Points on a hilly landscape, in no order, each with its height.
A climber steps from a point to the highest of its 2 nearest points, and stops where none of them is higher. Distance is the straight distance between rows; heights are no part of it.
<299>: [-24  -7   7  -4 -22 -26 -39  10 -18   1  -5 -16   4  13 -14  12  23 -14
   9 -32 -15   3   1 -29   7  20]  h=615
<511>: [ 20   8  40   7   2 -18 -22  -3   8  -4  18 -12  14  19  20  13   3  11
  -4   4   3  20 -14  10  -2  19]  h=645
<433>: [  9   4 -35 -11   7  17  20  -8  -3 -23   3  -6  -9 -32   1   1  -6 -21
  -1  21  -9 -13  -2  18  18 -25]  h=186
<528>: [-21  19  -8  18  13  -9  20   1  11   3  -5  12  -5  12 -19   8 -10  22
   4  -8  24  -8  -8  -8 -33   9]  h=457
<654>: [ 19 -23   6  -3 -20 -14 -27  10  -9   9   2   1  22  -2  13   0   8  -9
   1   1 -15 -11  15   1  21   6]  h=451
<340>: [  0  -9  27   8  17  14  11  21  -6   7   0   4  -4  26  12 -24 -21  12
 -18 -24  11  15   6   5   2   5]  h=704
<705>: [  0  -2 -16  25  15  25  58   3  17  18 -12  14 -13   4  -7 -14  -6  23
   5   5   9 -13  14 -15  -9 -11]  h=391
<682>: [-13  26  23 -12  11 -12 -37  10  -7 -28   2 -24 -17  23  16  10  19 -30
   4  -8  -1   5  -7  15  14  15]  h=566
<272>: [-21  -4   5   7  10  18  25  20 -15  -5  -3  -6 -22  27  -9 -20 -12  -7
  -9 -31  11   8   2 -13  -4   2]  h=705
<572>: [ -2  13  -5  22   7  -5  18  -9  12  11  -1  16   3   5 -13  12 -11  27
   5   3  13  -4 -12  -3 -30   5]  h=475
<355>: [ 16   8   1 -11 -21  -7 -18 -21   2   0  18   3  23 -22  10  13   2  -1
  -4  31   3   1   1  20  -8  -5]  h=678
<328>: [  9  18   4 -21  22  14   4 -12  10 -22  12 -12   0 -26   6  -6 -19 -11
 -23  31   6   7  -7  39   7 -20]  h=664
<946>: [ 15  -7  -8  18   4  24  43  -7  12  21  -7  20  -6   2   2 -11 -16  24
  10  11   8   0   5  -6 -13  -8]  h=420
<17>: [  5  22  10 -23  23  11   3  -9   7 -25  11 -24  -9 -12   3  -4 -14 -18
 -18  20  -5  11 -21  34  14 -16]  h=737
<818>: [ 33  -4  46   5  -9  -9 -16  -6   7   7  18 -15  19  18  21   2  -8  22
  -8   9   3  29  -5  10  -2  17]  h=669
<169>: [  6  16   6  12  -8  -6   6 -16   8   8  11   8  10  -1  -5  12 -14  22
   1  15  11   6 -20  10 -29   1]  h=517
<172>: [ -2  -5 -30  -4 -18 -10 -15 -28  11  21 -12  25  14 -30  -4  14  12   3
  24  21  -8 -14   2 -17  -2  -1]  h=397
<226>: [-33  -2 -28  -4  -2  -2   2  10 -13 -14 -12 -11 -21   0 -28   2  13 -16
   7 -28  -4  -9   0 -27  -5   2]  h=581
<261>: [ 24  -1  28  16 -14   3   3 -15   3  20  11  11  16  12  10  -1 -20  29
  -4  10  10  19  -7  12 -25   6]  h=497
<673>: [  2  23  21   2  -6 -34 -29 -11  10  -5  17  -8  17   4   0  28  12   9
   1   6   2   7 -24   8 -11  13]  h=577
<642>: [ -1   6 -36   5   1   4  23 -14  15   7  -4  11  -6 -20 -10  10   1   9
  14  18   0 -14  -1  -5  -7 -11]  h=311
<911>: [ -4  26 -12 -13  -9 -18 -16 -19   9 -15  16  -8  12 -23  -5  25   6  -6
   0  23   0  -4 -24  23 -11  -9]  h=529
<78>: [-25 -11  20   5 -10 -13 -23  20 -16   0  -3  -9  -9  31 -12  10  19 -11
   6 -40 -12   6  -3 -33   0  18]  h=677
<617>: [ 20 -23   9 -11  -5  -1 -22  21 -13  -9  -5  -9  12  -7  19 -12   4 -20
  -9  -5 -23  -6  17  13  40  -1]  h=494
<965>: [ 23  -1  17  -2 -22  -6 -16 -15   0   8  16  -1  24  -6  14   7  -1   7
  -3  22   0   9   0  13  -6   3]  h=727
<89>: [ -2  17  34   5  23  -1  -3   8   8  -8  10  -5  -3  24  14   1  -7   7
 -10 -10   7  13 -19  12  -4   8]  h=589
<586>: [ -3   6 -31   1 -12   1   6 -29  16  24 -11  22   5 -26 -11  12   4  14
  24  24   2 -13  -1 -16 -11  -6]  h=355
<916>: [-18   5  23   7  14  16  15  20 -11   0   1  -5 -16  32   2 -21 -17  -1
 -10 -29  17  17  -1  -6  -8   7]  h=769
<950>: [ 22 -20  -1   5 -23   8   9 -19   3  34  -8  32  11  -2  10  -4  -4  11
  17  20   3   3   9  -4  -6  -3]  h=38
<706>: [ -7 -19 -24   5   3  19  37  22  -6   6 -19  13 -20   2  -5 -31   2   0
   8  -7   4 -11  31 -18   5 -13]  h=360
<537>: [  4  17  29 -10  21 -10 -31   5   4 -28   3 -22  -5  15  22  10  12 -21
  -3  -3  -6   6 -14  20  18  11]  h=599
<462>: [ 35 -26  14 -10 -18  -6 -27   9  -6   3   6 -14  23  -5  21  -2   1 -10
  -4   8 -19   1  12   5  30   2]  h=471
<181>: [ 11  20  25  -4   0 -24 -24 -10   9 -14  18 -16  12   7  13  20  13   0
  -1  14  -3  13 -23  13  -1  10]  h=612
<704>: [  5  17  13 -12  27  10   0   2   6 -21   8 -19 -10  -1   6   0  -9 -15
 -13   1 -11   5 -25  25  17  -9]  h=674
<579>: [ 14  12  23 -15  24   0 -21  -2   5 -27   5 -24  -5   7  17   3   6 -21
 -11   4 -16  11 -18  24  26   2]  h=626
<906>: [  2 -16   2  -9 -28 -30 -43  11 -16  12  -4  -3  23   2   1   1  13  -9
   7  -5  -9  -9  25  -9  13  17]  h=474
<43>: [ 23  -1  16  14 -16  12   8 -24   3  26   3  22  15   2   9  -2 -20  26
   2  27  21  14   5  15 -32  -3]  h=473
<974>: [ 13 -29  -7   8 -17   1   4  -4   4  33 -11  36   6  -2   6  -6   2   7
  16  11  -1 -10  16 -14   3  -1]  h=49
<208>: [ 16 -13 -31  -9  -7   8   1   1  -6  -8  -3   8  -2 -31   4   1   6 -22
   6  12 -22 -18   5   5  22 -17]  h=104
<188>: [-10 -16  -1  -1  11  25  22  27 -21  -6 -12  -5 -19  16  -1 -33 -15 -13
 -13 -28   3   7  15  -4  13  -3]  h=627
<146>: [ 33  -2  35  -3 -21  -4 -20 -12   2   7  16 -11  25   2  20   0  -8  12
  -8  25   3  22   6  14  -3  11]  h=695
<728>: [ 28 -13  35  -9  19   8 -17   6   2  -6   6 -20  -3  14  19  -9  -3  -3
 -20  -5 -10  22   0  18  30   8]  h=557
<643>: [ 21 -17 -10  -5 -16  21  22 -16   1  26  -8  26   4 -13  12  -8  -7   3
  13  24   5   2  13   0   0 -16]  h=28
<217>: [ -7 -11 -19  15  15  28  56  18  10  14 -17  14 -18   5  -4 -29  -2  14
   5  -2   8 -16  30 -20   0 -15]  h=359
<849>: [ 23 -12   3 -13   2  22   1  -7  -5  -5   7  -6   4 -19  16 -14 -16  -7
 -18  13 -11  10   6  21  19 -15]  h=550
<716>: [ 20  -5   3  13  -5  19  22 -17   5  22   2  22   5  -2   7  -7 -22  22
   6  18  12  11   2   8 -21  -7]  h=450
<810>: [  1  -7 -37  -5 -11  -7 -13 -16   6   7  -7  18   5 -32  -5  13  14  -6
  16  13 -14 -19   2 -10   4  -7]  h=356
<379>: [ 19 -29 -22  -7 -13   8   3   3  -3  12 -11  22   2 -19  12  -7   5 -16
  12  12 -18 -18  19  -5  23 -14]  h=84
<840>: [ 17 -20  18  11   3   8   7  14  -2  15   0  12   5  14  15 -21 -19  16
 -10 -10   0   8  10   4   2   3]  h=657
<331>: [-34 -12  -6  15   1  -1  20   2  -1   9 -14   1 -17  24 -31   0   3  20
  12 -32   9   1  -3 -43 -35  16]  h=628
<373>: [  5  19 -10 -15  -7  -6  -8 -18  10 -13  12   5  14 -33   5  16  -3  -6
  -8  40   9  -6  -4  28 -11 -16]  h=611
<629>: [ -6 -10   0  -8   5  16   5  29 -24 -13 -13  -9 -14   5   0 -28  -4 -24
 -10 -23  -8   3  13   3  26  -3]  h=569
<599>: [-25   7  -8  22   7   3  32   1   3  11 -14  11 -11  17 -24  -8  -3  28
   7 -12  27  -2   9 -22 -38   8]  h=510
<862>: [  3 -13  -2 -10   3   4 -13  25 -20 -14  -6  -4   2  -4   9 -19   2 -23
  -9 -15 -16  -9  15  11  32  -6]  h=523
<114>: [ 18   1   0 -21  15  26   6 -10   0 -15  10  -4  -4 -29  11 -13 -21 -11
 -23  25   1   7   6  33  17 -22]  h=601
<343>: [ 21 -31  14   3   7  16   4  16  -4  12  -3   5   0   8  16 -24 -21   5
 -19 -10 -10   6  12   8  19  -4]  h=622
<473>: [-27  24 -11   5  18  -5  12  10   5 -13  -1  -4  -9   6 -15   8  -2  -3
  -5  -7  17 -14 -11   1 -15   0]  h=720
<123>: [-21  24  10 -11   1 -17 -30  12 -11 -19   3 -15  -5  10   0   9  21 -24
   3 -13  -1  -2  -7   6  10   6]  h=518
<401>: [  4  -1 -37  -1  23  25  32   5   0 -24  -6  -9 -15 -25  -4  -6  -7 -23
  -6   8 -12 -19   1  11  26 -22]  h=212
<538>: [-29  -5 -15  15   3   7  41   4  -1   8 -16   3 -22  17 -26 -13   3  20
   8 -21  17   0  14 -33 -29   2]  h=561
<659>: [ -5  10 -42   6  10  12  43 -10  17  -4  -8   1 -14 -21  -9   6   5   3
   6  18   3 -22   1  -5   2 -22]  h=273
<751>: [  8 -25 -23  -1 -14  -1  -3  -5   7  28 -14  32   6 -16   3  -1  12  -1
  20  11  -9 -17  16 -19  12  -6]  h=64
<239>: [  8   0 -42 -15 -14   1  -4 -16  -2  -9  -1   5   0 -39  -3  15  12 -19
  11  22 -17 -20   1   6  13 -18]  h=129
<513>: [-41 -10  12  17   4   0   5  15  -6   5  -5  -2 -17  33 -26   9   6  10
   7 -45   6   1 -12 -40 -32  19]  h=679
<263>: [  6  10 -39 -16  -4   8  10 -17   1 -17   3   2  -1 -40  -2  13  -1 -17
   4  34  -1 -16   1  18   5 -25]  h=159
<474>: [-41   6 -35   3  11   7  34   2  -2 -18 -17 -16 -29   0 -30   0  13 -10
   1 -20  11 -15   2 -23  -9  -5]  h=506
<220>: [-17 -12  -6  -8 -32 -33 -47   1 -20  12 -11  -9  20   3 -10   4  17  -7
  11 -17 -13   0  19 -24   4  19]  h=531
<532>: [-30 -14   9   8  -2   2  -2  24 -12  -1  -5  -6 -16  28 -21   2   9  -7
   4 -45  -6   0  -7 -34 -12  12]  h=730
<504>: [ 16   5  35   1  21   8  -2  -1   8  -3  14 -10  -2  18  16  -6 -12  11
 -17  -3   0  22 -18  18   5   5]  h=558
<377>: [-13  19  22   6  -3 -25 -23   2   0   5   6   3  13  18  -3  13   7  15
   1 -10  13   3  -8  -1 -16  18]  h=596
<59>: [ 16   6  28  13   6   7  10  -7   5   7  13   2   7  14  10  -5 -20  22
 -12   0   7  21 -17  13 -13   3]  h=524
<104>: [ 27  -7  21 -11  -2  12  -9 -10   0  -1  15 -12   9  -8  17 -10 -11  -1
 -17  17  -7  20   3  21  14  -5]  h=513
<726>: [-13 -21 -26  -3  -8   7  19  20 -19  -2 -17   6 -18   2 -13 -25   5 -10
   8 -19  -6  -6  24 -20   4  -6]  h=412
<120>: [ 18 -16  25  -1   9   4 -11  15  -3   0   5  -9   6   9  19 -14  -7  -2
 -15 -10 -11   7   5  10  23   3]  h=585
<902>: [-13  17  12   5  14  -5   0  14  -1  -7   7  -1  -1  15  -1   0  -3   1
  -6 -13  13   0 -10   4  -9   6]  h=637
<732>: [-27  -4 -33  -1   2   5  22  11  -9  -7 -15  -4 -20  -3 -22 -13  11  -7
   7 -18   5 -11  14 -23  -5  -3]  h=486
<49>: [-37 -11 -12   5   6   2   6  17  -9 -10 -10 -10 -22  15 -29   6  13 -10
   6 -42  -2 -11  -9 -33 -13  10]  h=668
<794>: [ 32  -7  30 -19  11  11 -15 -11   2  -8  11 -23   0  -2  16 -12  -7  -6
 -25  14  -8  30   3  26  27  -1]  h=526
<915>: [-21  20  -2  -9  -1 -25 -30   7  -6 -14   3  -4   6  -4  -8  13  18 -10
   1 -11   1 -10  -6   1   2   7]  h=468
<910>: [ 14 -13 -26  -7 -17  14  19 -16   6  26 -11  27   0 -23   3   0   9  -3
  22  24  -2 -10  13 -11  10 -17]  h=44
<549>: [-25  21  26   3 -13 -33 -38  -1  -5   5   6  -8  12  24  -6  18  15  11
   8 -18  12  14  -2 -13 -15  28]  h=647
<678>: [  1  14  20  15   0 -14  -6  -3   7   7  13   7  14  11  -1  14  -4  23
  -1   0   7   6 -17   6 -21   9]  h=555
<609>: [ -6   9 -19   2 -10 -23 -22 -22  13   6   1  13  17 -22  -8  24   5  10
  10   9  -7 -12 -11  -7 -16   6]  h=463
<942>: [ -9   8 -39   6  22  10  36   5   9 -18  -7  -3 -16 -19 -11   4   3 -10
   0   9  -2 -26   1   3  10 -18]  h=242
<52>: [-39  19 -33   4  18  -6  24   4   9 -14 -14  -5 -19  -5 -22   5   7  -2
  -1  -9  19 -20  -1  -9 -14  -2]  h=609
<194>: [-28   5  23   7 -18 -23 -28   4 -13   6   5 -10   0  32 -12  13  14   5
   7 -31   1  16  -7 -26 -12  25]  h=707
<320>: [ -2  14   3   0 -14 -34 -38 -18   8   6  10   0  27 -10  -5  29  14  13
   6   7  -6  -7 -14  -1 -10  16]  h=525
<96>: [ -9  25  -5  -7   3 -25 -22  -5   9 -15  11  -6   8 -12  -4  23  12  -7
   2   5  -4  -9 -26  11  -1   1]  h=462

For each start below, name the point where the climber stops.
<320>: <965>
<462>: <916>
<379>: <172>
<123>: <17>
<726>: <532>
<705>: <473>
<59>: <473>
<654>: <532>
<572>: <194>
<104>: <17>
<96>: <965>
<528>: <532>
<794>: <916>
<401>: <172>

Call two points neighbours if one is among the 2 nearest of the other. Go from one point of each pair to the other, from neighbour to neighbour, staying as high as possible. Name the lowest point that can't be avoided.
<965> and <473>: <654>
<473> and <532>: <732>
<965> and <916>: <96>
<17> and <916>: <104>
<194> and <532>: <78>
